The views of a scene show one set of named points, each view turned or mirrored, and shifted as a whole, with a little noise and some points left out.
(in the rows, 128 means zero)

Scene 1
View 1
K_224: [142  49 164 155 145 115 125 177 136]
K_915: [101 125 158 151 153 116 143 158 154]
K_35: [ 49 121 169 148 133 117 136 152 150]
K_309: [140  66 162 132 123 134 135 144 155]
K_815: [157  86 148 140 151 151 147 146 149]
K_925: [134  94 155 120 118 156 145 123 166]
K_783: [116  88 159 133 124 146 138 138 153]
K_565: [ 45 140 179 199 185  31 123 216 135]
K_580: [ 80 131 169 141 131 125 142 140 163]
K_221: [202  46 155 145 152 133 138 161 144]
K_375: [111  86 169 162 153  98 129 179 139]
K_356: [125  95 169 138 124 111 136 150 163]
View 2
K_221: [108 177 165 158 153  31  81 156 117]
K_580: [129 124 130  97  89 122 122 110 127]
K_925: [104 156 143 118  87  66 107 103 102]
K_35: [137 116 139  68  89 138 127 123 131]
K_783: [111 151 148 106  96  81 109 119 111]
K_224: [120 165 172 105 144  68  95 164 131]
K_565: [181  94 132  67 155 184 131 180 193]
K_915: [130 123 128 114 110 114 116 132 128]
K_309: [108 167 159 114 117  65 103 122 123]
K_356: [120 151 148 114 115  87 114 114 139]
View 3
K_815: [126 119  94 151 117  87 131 114 150]
K_925: [123 136  77 141  87  92 110  96 147]
K_565: [104 159 196 134  91 138  64 245 102]
K_356: [121 134 114 134  86 112 100 124 153]
K_224: [102 137 121 162 102 128 141 144 179]
K_35: [110 167 117 138  69 108  69 163  98]
K_915: [124 137 121 136 100  98  88 154 119]
K_783: [113 144  90 151  82 103 108 117 140]
K_580: [122 150 109 131  74  93  72 138 105]
K_375: [107 143 136 154  97 124 115 171 148]
View 4
K_915: [138 117 131  88 118 111 134 100 104]
K_580: [122 105 105  97 127 120 126 119 104]
K_925: [131 106 124  94 105  90 155 174 128]
K_309: [150 115 149  91 117  85 138 167 143]
K_815: [151 118 149  82 100  72 174 148 128]
K_375: [157 128 165  91 134  92 116 101 132]
K_224: [166 129 181  91 128  70 130 138 155]
K_35: [115 106 113 107 137 111 114 120 110]
K_356: [149 113 141  85 119 112 130 147 127]
K_565: [158 133 161  93 164 143  66  14  99]
K_221: [183 132 193  70  93  61 174 167 155]
View 5
K_221: [149 169 146 136  92 213 114 160 150]
K_35: [111 131  87  82  95  83 143 127 101]
K_375: [123 140 114 102 116 145 158 148 112]
K_309: [136 173 126 110  91 147 111 152 146]
K_915: [121 122 112 112  94 119 130 123 101]
K_565: [ 95  91 100  92 163  98 220 137  50]
K_815: [142 140 121 122  70 170 102 134 135]
K_356: [126 160 133 112  98 123 116 139 122]
K_783: [129 158 107 101  78 125 105 138 137]
K_925: [135 163 118 109  66 126  89 132 145]
K_580: [116 132 103 101  86  90 120 120 109]
K_224: [139 169 118 112  96 186 134 165 151]

Which points are out of place in each view (at most two, in the order of its rows)? Write - if all are in place.
view 1 => -
view 2 => -
view 3 => -
view 4 => K_35
view 5 => K_224
